Each scene shows the same named points in several views. A view is turned or mirrored, and shifted as a whole, has a little noise and may leave points out.
In the rows, zero is written as 128.

Scene 1
View 1
z_819: [ 77 112 101 130 133  84 116  98 167 201 125 158 102 169 105 141 117 154
  97 199  94 129 123  81 124 107 129 151 133  57 140  75 201 162 120 165
 128 108 125 122 115  92 122 131 121 127  95  97 127 133  92 135  79 112
 160 112 140 136  86]
z_155: [ 77 127 133 110 114 121 118 109 183 167 104 109  96 138 185 177 120 179
 123 182 103 150 130 115 100 181 148 134 171  61 128 108 177 160 107 150
  69 159  90 132 120  91  91 116  97 114 108  97 111 134 128 130 116  89
 182  88 124 137  99]
z_317: [ 76 146  81  96 107 115 112 123 146 152 108 140 114 141 158 156 117 136
 117 137 144 121 114  96 144 120 125 148 114  89 181  74 144 147 123 176
 131 124 113 148 103 120 115 137 146 131 103 135 122 138 121  98  83 140
 115 138 147 162 135]
z_114: [ 69 165  92  78 110 141 104 121 137 143  95 137 104 135 163 163 122 145
 134 131 169 106 124 121 138 140 114 135 133 101 152 122 133 169 115 187
 109 162 116 177  95 160 122 137 151  97 120 162 123 130 139  93  69 132
 135 125 132 150 150]
z_376: [ 94 109  87 107 128 109 106 114 136 157 106 126  81 154 122 153 138 158
  57 142 119 160 113  86 142 113 113 128 118  68 175  62 160 157 105 182
 131 122 144 107  93 101 158 111 170 204  87 101 150 106 109 123 123 117
 121 142 141 161 136]
z_680: [ 66 180  50  85 125 129 113 124 129 136 128 170 135 163 101 117 118 107
 127 138 178  57 143 105 169  74  95 154  99 102 153 118 127 169 120 177
 146 149 143 169  96 178 142 169 175  62 133 193  92 145 126  73  16 182
 121 126 155 149 149]
z_67: [ 77 120 139 104 107 122 108 107 173 173  85 105  80 127 198 195 123 188
 120 166 110 167 110 114  96 190 148 126 172  70 144  98 176 160 110 170
  75 150  86 142 110  91  96 104 103 144  95  89 142 124 129 135 136  77
 168 107 116 145 111]
z_456: [ 95 132  58 106 137 114 124 128 147 127 139 138 121 169 101 118 133 125
  64 148 126 116 148  90 162  84 113 146 101  66 168  75 140 152 104 147
 131 135 153  94 105 107 152 142 173 149 114 135  87 129 115  93  85 168
 122 120 163 160 134]
z_391: [ 93 112 100 121 125 104 126 118 175 152 125 117 106 153 151 152 127 159
  81 173  92 153 134  92 127 137 143 140 136  53 158  70 169 145 106 141
 100 132 116  91 117  67 117 120 125 158 102  89  99 131 113 120 124 120
 152 106 147 152 104]
z_759: [ 82  95 141 129 109  88 117 104 187 201  97 112  87 131 192 193 117 187
 107 188  75 190 100  86  93 179 165 138 163  54 161  50 203 140 121 161
  94 108  79 115 119  43  82 100  83 171  78  48 146 133 106 153 148  66
 163 113 124 148  81]
z_956: [ 76 145  84  95 120 118 108 116 139 157 109 144 101 151 133 149 124 143
 107 143 147 117 119 101 144 114 113 141 121  86 162  95 150 161 116 182
 129 137 128 148  98 136 133 135 156 126 107 139 129 127 120 103  76 134
 128 132 140 151 136]
z_159: [104 109  96  98 137 137 108 119 145 125 104  95  72 153 134 157 155 177
  42 140 116 169 138 114 132 143 111 112 144  56 148  98 146 169  83 160
  85 169 151  88  97 101 171 103 174 206 102 106 127  95 130 124 147 111
 150 112 135 156 149]
z_870: [ 89 121  80 115 141 110 123 113 158 148 135 135 109 171 102 128 134 144
  71 170 111 125 148  95 144 105 118 141 123  57 144  91 162 164 101 148
 116 139 145  98 110 103 146 133 154 141 110 117  97 126 110 112  88 141
 149 105 150 147 117]
z_955: [ 95 108 105 119 148 115 123 107 173 156 127 118  92 170 111 139 138 170
  64 188  90 143 153 105 123 131 124 131 153  41 118 108 178 173  93 140
  83 158 139  87 117  90 145 120 137 144 111  98  99 117 115 130 111 113
 181  84 139 134 104]
z_585: [ 77 130  96  96 119 114  97 107 132 176  94 147  82 145 134 164 127 156
 102 141 144 133 103  95 135 121 109 133 127  89 166  85 163 168 119 204
 135 127 129 157  89 134 142 122 158 154  91 124 164 115 113 120  89 109
 128 143 129 153 137]
z_256: [ 71 149  90  75  92 129  92 124 116 153  73 134  89 117 186 186 121 150
 127 101 174 142  84  99 142 138 117 133 114 113 204  71 132 147 127 220
 142 123 111 183  80 142 124 121 164 166  89 139 177 120 128 104 101 119
  90 171 132 174 166]
View 2
z_870: [117 100 127 122 143 121 136 124 162 122 125 114 154 133 128 145 161 138
 160  82 112 125  90 120 131 136 107 131 125 152 161 121 164  87 124 135
 103 151 164 106 115 144 137 144  61 176 120 131 156 134 104  89  72 139
 116 132 139 151  98]
z_376: [103 124 136 141 159  93 155 121 158 109 130 136 173 170 156 151 156 172
 127  98 109 122 101 124 126 133 126 116 128 114 134 145 132  96 131 148
  86 165 115 138 148 157 110 133  71 153 125 118 162 160 119 106  97 104
 153 102 130 169  96]
z_159: [ 69 103 153 135 142 103 152 120 115  91 123 125 193 132 149 149 174 152
 145  68  98 138  99 156 120 123 157 148 123  91 149 112 127 107 130 119
  86 167 117 120 148 164 109 130  67 174 119 142 152 162  97  95  98 138
 169  90  96 175 127]
z_456: [118  91  94  97 157 121 128 137 180 132 133 106 143 143 142 156 170 152
 168  75 127 122  94 126 133 151  99 104 121 138 164 129 152  78  99 142
  88 144 161 120 125 155 148 124  60 188 133 127 183 125 112  75  51 143
 124 113 144 157  78]
z_585: [130 128 121 144 144  97 159 123 192 119 136 110 145 171 155 124 158 169
 149 129 111 144 109 126 109 149 128 140 117 120 154 144 125  98 159 170
 118 153 140 149 119 127 112 140  95 145 107 135 179 150  96 123 120  70
 151 103 142 154 109]
z_155: [110 124 165 152  84  76 138 131 144  99  89 113 151  92 110 146 136 134
 175 115  76 128  90 112  90  92 158 200 122 162 158  89 140 124 157 109
 139 138 138  75  77 111 124 171 103 118 113 172 142 162  99 107 133 110
 127 126 135 137 158]
z_391: [104 118 149 136 121  83 132 135 146 109 100 133 161 120 125 172 138 146
 148  93  94 104  84 103 116 100 130 146 131 158 144 110 149 104 118 113
 100 146 126  89 112 139 132 153  75 136 135 138 145 158 125  88  92 133
 119 124 142 149 115]
z_67: [103 137 169 165  88  60 148 131 143  92  94 122 159 110 126 147 134 152
 159 130  75 130  96 115  82  89 173 198 123 140 147 100 121 131 166 116
 136 144 114  96  94 115 108 165 113 102 114 168 143 179 100 120 150  88
 147 110 129 144 162]
z_956: [134 112  99 120 136 108 144 134 198 127 133  95 131 148 145 130 164 161
 173 117 117 142 104 128 108 153 123 138 113 129 169 130 132  95 140 159
 119 141 158 131 106 127 131 137  92 159 112 145 187 136  97 106  98  93
 139 106 145 149 106]
z_256: [132 134  79 126 141  72 159 150 219 121 137  96 124 175 176 135 157 203
 161 152 120 146 117 132  89 154 146 129 109  87 153 149  86 111 143 176
 116 137 115 168 126 128 114 123 122 123 122 149 217 160 107 118 127  50
 181  61 149 158 109]
z_955: [ 99 101 170 143 126 116 139 111 122 105 114 124 177 116 115 142 158 118
 155  72  92 127  87 124 129 113 129 162 129 158 158 103 169  97 141 114
 109 162 156  86 109 140 124 159  59 172 111 141 128 146  95  95  91 146
 117 142 119 151 124]
z_680: [167  84  40  77 146 145 131 145 242 156 150  53  89 144 145 109 188 148
 218 110 147 164 108 142 114 198  92 124  97 137 207 129 146  75 129 182
 129 123 217 136  82 118 160 126  87 202 103 157 226  96  76  92  63 105
 122 110 162 138  84]
z_759: [109 158 196 185  95  42 148 128 137  94  80 159 168 127 119 176 106 157
 122 134  66  90  84  74  98  64 150 175 140 176 115 118 138 130 151 109
 121 151  89  85 100 119 104 180 102  72 132 138 119 191 138 117 143  88
 120 130 148 142 142]
z_317: [137 119  88 115 130  88 136 149 207 128 121  98 120 145 148 148 151 173
 175 127 117 129 100 115 101 143 124 132 114 133 161 129 122 102 126 155
 116 131 143 128 103 126 138 137 101 138 125 147 196 142 110  97  97  92
 138  98 157 145 101]
View 3
z_870: [150 150 120 114 128 128 108 125 102 116 166 128 101 134 120 135 125 147
 180 128 108 172  97 124 140 144 138 120 108 171 134 152 161 126 141 143
 152 136 135  89 109 107 146 114 113 151 161 120 120 164 119 106 142  99
 110 115 116 114 124]
z_256: [ 86 117 154  65 175 100 108 138 111 135 127 145 164  61 137 178 115 148
 118  98 118  91 124 137 126 154 105  62 116 182 128 152 117 201 115 177
 132  96  80  93 166 145  85 143  65 134 136 144 189 115  78  86 161 128
 157 157 135 126 131]
z_114: [133 142 138  89 157 141 115 154  97 160 152 136 151  90 127 201 104 127
 157 146 113 129 128 158 126 163 104  45 122 167 119 138 111 212 112 167
 132  91 133 117 134 126 117 145 119 157 130 149 129 126  81 103 135 116
 136 141 116  93 153]
z_759: [132  34 199 146 149  72  93 127 109 117 146 156  93  95 204 127 127 126
 138  80 112  95  23  95 109 158 111 124 113  71  67 154 133 150 148 116
 163 189  83 137 133 136 188 110  69 109 196  94 164 204 124 104  84  66
 116 128 112 143 157]
z_585: [126 109 146  77 174 105  92 126 103 125 158 132 131  87 145 174 117 147
 130 134 116 122 101 129 135 151 115 100 119 164 137 141 135 169 136 170
 138 118 104  91 142 129 115 142  74 143 140 133 166 131 106 100 157 106
 130 131 122 134 135]
z_819: [179 111 151 124 164  91  77 122 105 108 179 129  97 113 145 151 127 155
 147 142 102 135  58 121 132 146 132 147 133 137 134 154 151 138 161 126
 147 165 131 106 110 108 162 100  93 136 165 123 128 176 141 123 141  86
 110 117 124 123 145]
z_456: [133 181 106 108 120 130 120 129 108 108 153 129 114 132  95 123 130 158
 185 110 106 177 118 127 143 138 147 114 104 203 147 168 167 125 135 143
 152 121 128  76 112 105 126 104 115 151 162 126 123 156 111  97 159 117
 120 125 128 106 108]
z_155: [148  74 171 141 131 124 110 146  97 150 157 146 105 110 181 162 111 106
 170 126 115 128  62 124 113 168 104  82 111  88  68 132 122 176 128 133
 157 155 125 148 118 127 185 132 118 139 171 110 119 185 105 111  76  75
 111 122  96 111 167]
z_956: [135 141 132  93 156 119 105 136 102 131 155 134 134  99 124 172 116 147
 153 134 109 135 113 140 134 152 120  87 120 177 137 150 134 176 129 158
 136 112 124  97 131 119 119 129 101 148 143 140 138 138 101 105 152 113
 131 133 124 110 136]
z_955: [153 110 132 126 118 136 106 122  98 123 176 129  79 147 154 132 120 122
 189 138 118 183  78 110 138 151 129 123  96 130 108 132 163 116 143 147
 166 151 134 103 104 112 173 135 115 152 170 102 112 178 123 105 109  77
  90  98  93 127 136]
z_391: [131 112 148 135 118 111 115 130 107 115 147 144  98 124 149 118 127 135
 175  92 111 148  69 110 125 148 131 115 103 133  99 159 153 132 139 125
 161 156 110 110 117 119 166 105 103 132 185 106 133 187 115  99 110  88
 114 124 117 119 132]
z_159: [ 88 102 127  93 110 143 126 118 104 126 146 138  96 133 154 115 118 118
 183  97 133 178 109  99 141 149 122  95  69 155 103 129 165 114 124 180
 168 120  94  80 137 132 139 163  91 149 165  94 154 154  91  77 118  93
 107 110  93 149 112]
z_376: [101 110 135  84 144 104 103 112 110 105 149 135 107 109 142 123 128 150
 147  96 122 146  98 104 142 141 130 122  95 171 134 149 163 119 140 166
 156 130  84  71 141 127 122 136  66 136 160 109 175 148 109  85 154 104
 120 122 120 152 111]
z_67: [124  48 183 124 144 111 106 138 101 149 149 151 110  94 198 162 110 106
 152 110 122 111  62 115 114 167  96  79 108  85  63 129 119 177 128 146
 155 149 100 140 137 141 172 147  91 132 169 106 148 175  97  99  81  75
 118 127  96 132 162]
z_680: [169 221  99  87 156 146 110 153 100 142 166 122 158 102  68 204 111 163
 168 173  96 154 150 179 141 150 130  70 142 227 173 160 127 202 121 155
 119  83 168  95 111  98  96 110 141 172 122 173 101 118 100 120 182 137
 141 142 138  63 138]
View 4
z_585: [156 111 144  86  80 160  93 117 135 141 124 150 117 117 122 106 145  98
  97 105 161 119 101 114 100  90 126 115 114 112 106 116 108 128 127 132
  87  90 142 135 110 170 113 122 120 121 123 145 153  72 127 111 137  87
  92 102  92 137 148]
z_956: [163 129 130  86  81 161  81 110 101 132 116 129 133 123 102 103 140  98
 103 117 167 132 115 124 105 102 132 112 100 101 102 132 123 124 110 123
  97 114 156 131 122 174 108 130 126 123 120 140 131  68 137 130 134  78
 111  90  96 126 134]
z_955: [122 125 142 107  89 145 139 140 106  86 137 153 125 147  78 105 104 134
 111 165  79 157 121 137  95 102 124 136  78 115  92 151 135 160 119 162
 105 133 134 126 115 165  75 169 127 124 112 117  58  99 156 122  97 124
  83 121  81 149 110]
z_819: [135 125 147  94  86 152 116 111 137  90 121 157 100 115  83  95 138 128
 116 162 128 143 134 135 112  73 157 124  72 100 105 153 119 168 164 158
  66 141 143 125  98 132 103 137 112 141 104 116 111  96 151 105 104  85
  84 135  71 105 127]
z_456: [162 146 120  82  82 162 114 100  62  98 135 118 127 168  59 115 141 129
 149 114 134 119 109 115 110  86 135 135  96 116 106 151 136 139  95 122
 102 136 168 118 151 160 101 125 157 118 126 120  93  75 153 151 136  61
 132  75  89 114  97]
z_317: [168 123 130  98  77 155  72 102 103 148 108 117 139 122 107 115 139  95
 104 120 174 128 121 122 100  83 141 108  92  96 116 146 138 125 117 114
  94 112 155 137 130 167 128 105 124 118 113 129 127  56 136 133 145  83
 114  99  83 107 127]
z_155: [126 102 147 138  84 130  92 145 133 138 100 142 153 101 125 106  89 100
  59 190 109 179 144 151  77 104 131 107  59  90 101 164 154 149 134 151
 108 116 120 150 100 178 106 152  98 124  89 117  66  76 142 110 105 159
  68 148  70 136 128]
z_391: [134 112 145 125  82 140 123 126 113 119 125 137 131 141  89 127 111 130
 114 161  93 143 124 126  87  65 138 133  71 112 114 168 152 159 131 148
  97 117 133 136 130 153 114 121 129 117 103 104  66  78 151 124 125 125
  85 130  62 118  94]
z_870: [145 138 130  90  85 156 122 115  87  92 133 138 123 151  67 107 128 129
 131 140 118 136 116 127 108  95 136 133  87 111  98 150 131 150 113 141
  95 138 154 123 129 157  92 146 139 125 118 121  86  89 153 134 115  84
 109  99  85 125 109]
z_114: [170 128 121  93  80 158  52 120  88 156  97 114 165 108 125  94 125  68
  70 121 188 152 123 139  96 139 120  92  98  85  94 130 136 102  87 111
 120 111 157 140 118 208 103 147 116 122 117 151 128  54 127 137 133  96
 118  81 110 140 153]
z_256: [178  98 140  93  69 161  64 106 130 191 112 127 137 112 148 124 151  75
  85  79 192 105  93 101  90  81 121 103 126 112 121 112 120 103 112 104
  98  59 144 146 126 186 140  84 123 104 126 150 172  42 114 121 171  88
 101  91  93 132 149]
z_680: [190 174  97  54  82 177  49  84  41 108 102  98 150 127  71  73 162  82
 117 106 225 135 131 141 129 142 144  95  95  76  87 137 122 106  79  97
 103 163 196 115 131 183  93 149 134 140 127 151 144  62 143 160 127  21
 163  47 121 106 145]
z_376: [146 107 147  94  79 157 133 121 126 130 148 155 106 155 102 131 138 129
 129 101 113 104  86  94  93  61 122 142 119 138 116 125 116 143 124 140
  88  80 137 130 132 158 113 109 142 105 131 128 118  80 136 119 146  96
  87 104  81 143 114]
z_159: [132 104 145 109  83 149 144 148 104 130 152 152 132 169 106 134 105 126
 111 117  75 129  81 106  79  94  92 146 119 142 101 126 131 137  88 147
 125  79 128 137 136 190  87 147 147  95 133 131  74  82 136 129 134 137
  82  96  91 179 107]
View 5
z_159: [ 88 125 148 187 171 118 155  97 140 133 142 136 166 125 127 111 108 144
 146 137  91  90 120 146  90 147  96  87 178 137 161  97 132 147 174  93
 152 111  94 118 115 107 113  99  94 143 128 111  79 133 150 157 153  87
 136  95 120  78 123]
z_680: [122 137  72  88 156 102 109 106 134 226 182 129 156  69 149 176 132  50
 108  36 107 175  26  82 107 182 131 106 128 109 182 131 114  98  91 123
 123 155 100 118 149  96 124 143  90  46 108 104 126 209  70 125 111 130
  85 173 192 100 105]
z_114: [120 162  81 153 163 143 132 111 156 207 154 119 168 108 146 149 115  97
 123  75 116 172  52 138 116 189 141 116 149 138 142 122  98 130 125 122
 119 122  84 117 131  79 128 103 107  83 117  93 107 181  77 147 124 157
 100 132 139 124 122]
z_256: [104 173  93 143 199 202 141 104 153 171 142 113 212 146 137 149 138 104
 119 107 100 155  92 188 146 202 142 121 178 111 159 101 102 111 120 137
 125  90  74  67 120 104 144 119 128 118 116  96 125 154  33 147 111 118
  80 128 127 112 103]
z_819: [144 100 148 132 143 112 135 118 190 146 159  75 131  51 166 126 124 126
 168 150 113  96 103 133 138 129 125  96 160 130 114 116 117  93 103 156
 136 126 122  67 128 154 135 116 123 102  92 125  92 160 160  89 109 144
 122 136 139 120 110]
z_155: [140 136 133 204 150 114 154 131 199 159 136  90 123  81 147 105  96 159
 170 139 136 137 109 147 123 154 133 108 152 166  73 118  97 136 148 154
 122 107  98 105 119 102 135  63 127 107 119 102  65 155 164 135 135 186
 135 107 104 149 165]
z_456: [101 109 131 112 180  79 129 109 134 153 165 138 144  79 122 144 131  97
 133  93  96 119 108  91 106 151  93  92 153  97 178 106 137  97 126 133
 144 131 109 101 133 129 127 135  99  93 119 118  99 170 130 131 122  77
 107 156 174  73 125]
z_955: [123 100 154 173 141  81 145 112 169 142 155 108 122  68 150 113 101 142
 166 141 110  92 105 114  98 123 104  86 156 147 124 114 128 131 149 118
 143 131 115 115 124 124 113  96 100 113 111 120  70 152 196 124 141 129
 145 112 130 102 132]
z_956: [119 138 109 134 167 136 133 108 155 178 158 112 164  96 146 143 125 101
 131 100 106 139  77 135 121 167 127 105 157 121 152 114 113 111 117 131
 131 123  96  92 131 112 130 120 110  95 110 108 107 170  97 130 117 128
 102 137 147 106 110]
z_870: [117 104 140 133 158  84 135 110 154 154 162 118 133  70 140 131 121 115
 151 117 104 108 102 104 107 138 104  89 155 121 151 112 130 108 129 129
 142 133 113 103 130 132 122 121 101  98 112 120  89 164 156 120 126 109
 122 138 155  92 123]
z_317: [118 143 107 134 185 134 137 119 161 172 151 113 162  96 133 145 131 105
 134  99 112 153 102 135 137 180 128 113 156 110 140 108 110  99 115 158
 127 111  94  80 129 115 142 115 123  94 119 104 107 169  86 131 111 126
  92 148 147 113 131]
z_376: [ 99 121 146 147 179 141 145  99 148 126 150 116 176 115 137 125 129 126
 144 145  88  87 123 156 119 147 104  93 184 113 168  95 131 116 139 119
 151 105 100  79 118 137 126 124 111 137 114 120 100 136 125 129 126  81
 115 117 131  81  98]
z_67: [135 149 132 213 159 152 160 124 201 150 128  89 148 106 150 102  99 168
 166 155 131 129 116 179 135 163 137 113 169 167  78 109  95 141 153 150
 123  92  91  89 114 103 138  62 132 128 119 101  74 141 142 139 133 178
 129  93  87 148 152]
z_759: [142 124 166 200 170 146 165 137 216 108 123  68 133  87 146  91 112 186
 189 192 130 101 166 186 160 144 127 109 178 147  57  99 101 113 140 188
 129  78 105  47 108 145 154  70 153 139 114 114  68 126 168 114 116 164
 129 105  86 147 159]
z_585: [120 141 115 142 166 169 138 101 163 166 151  96 185 112 159 140 129 113
 137 127 100 118  81 168 132 163 134 106 174 128 152 108 113 115 116 122
 136 112  97  77 123 121 130 121 116 116 101 110 113 154  91 122 115 129
 105 122 130 111  89]
z_391: [118 112 153 165 174  94 150 124 174 128 145 110 129  79 126 112 114 146
 164 139 116 111 144 127 126 143 104  97 161 124 115 103 121 110 143 161
 137 106 107  85 121 134 138  95 123 114 123 115  73 149 164 128 127 120
 125 131 131 109 157]
View 6
z_955: [ 93 130 146 125 124 128 132  81 153  75 156 145 173 125 160 183 124 110
 157 114 136 125 126 128 118  97 130 197 142 126 194  80  96  83 154 119
 126 143 112 141  85 142  93  93 134 145 149 161 123 150 158 146 145 149
 155 119 132  95  85]
z_456: [117 132 123  96 124  74 162 122 186  86 122 144 115 114 145 118 122  81
 118 106 136  54 148 129  88 120 108 162 140 122 183  89  84  56 129 153
 135  85 139 137  59 167 101 132 127 117 163 167 112 170 138  99 158 164
 154 142 131 108  97]
z_114: [130 118 141  86 136 101 143 133 200 142  92 108 105 135  97 112 107 116
 131 155 117 105 139 113  85 191 134 130 172 107 160 120 105 118 180 136
  96 120 110  99 100  98  90 159 112 149 151 144 167 131 153  91 114 142
 119 159 112  95  97]
z_376: [ 87  97 101  75 112 113 151  97 132  75  90 144 126 150 143 112 142  84
 119 130 152 109 135 106 111  76 115 152 156 145 170  89 106  68 126 130
 126 119 124 152  54 141  98 116 128 142 142 188 134 119 117 117 124 158
 171 149  97 110 141]
z_759: [ 39 111 129  92  87 150  77  68 112  76 140  96 171 175 154 147 131 132
 142  92 127 195  44  71 146  80 177 196 164  98 168 112 100 151 126 167
 129 177  94 163  92 136 152  74 102 159 125 195 148  74 148 172 115 114
 156 129  84  97 162]
z_680: [164 128 142  87 151  55 186 166 236 119 110 125  64  85  97 112  88  83
 134 139 105  42 159 115  79 221 130 129 163 103 168 107 104  73 173 162
 105  51 131  88  93 136  84 163 108 127 165 152 163 202 141  58 144 148
 119 147 147  93  81]
z_819: [ 88 112 132 100 119 111 141 104 148  53 151 129 130 114 144 164 105  95
 157 103 117 131  87  81 138 116 166 189 163 109 179  92 113  87 140 168
 128 103 114 137  90 157 117  82 104 149 138 196 156 160 134 133 136 126
 155 116 129  89 131]
z_870: [107 127 136 107 125  99 151 107 171  76 137 143 135 115 148 148 120  93
 139 109 133  89 133 120 106 116 126 177 144 122 186  86  93  69 142 142
 129 107 124 136  74 155  98 111 127 132 154 169 126 166 145 116 150 152
 153 129 132 100  98]
z_256: [106  90  97  44 116  99 146 132 162 130  45 105  82 166  94  60 127  99
 103 160 136 112 129  89  92 149 127 103 181 125 144 123 114 110 146 149
 103 112 117 121  72 104 105 164 106 149 140 178 169  92 115  87  96 143
 139 180  76 107 157]
z_317: [107 120 122  76 117  89 139 130 184 112  99 108 102 137 117  96 116 101
 118 121 123  95 116  99  96 154 138 141 162 103 161 116  97 106 140 169
 117 106 122 126  78 135 119 142 107 133 151 171 149 129 139  97 128 140
 136 155 106 102 125]
z_391: [ 77 131 132 106 106 115 112  89 155  85 143 121 159 144 158 141 132 114
 131  91 134 120 101 114 110  93 135 189 141 109 181  98  84 105 129 152
 135 143 116 152  73 153 126 104 122 132 150 172 116 122 155 143 145 143
 154 134 112 103 114]
z_585: [104  91 111  70 125 113 154 117 150  94  86 126 103 143 114 112 119  95
 133 152 132 125 124  90 114 133 137 136 175 131 161 104 122  88 154 137
 109 108 115 123  82 116  94 127 111 158 137 183 170 123 118 104 108 141
 148 150 100  99 141]
z_67: [ 72 116 143  99 108 150  89  80 141 116 120  99 169 172 132 147 129 142
 143 128 129 183  87 102 118 121 154 173 168 108 168 117 102 155 162 129
 110 186  90 136 101 102 117 108 113 162 134 160 155  78 163 154 106 126
 138 144  88  96 124]

Which points are out of place in each view (at most two, in the order of its rows)? Write - if all are in place.
view 1: z_256
view 2: -
view 3: z_456, z_159
view 4: z_114
view 5: z_376
view 6: z_759
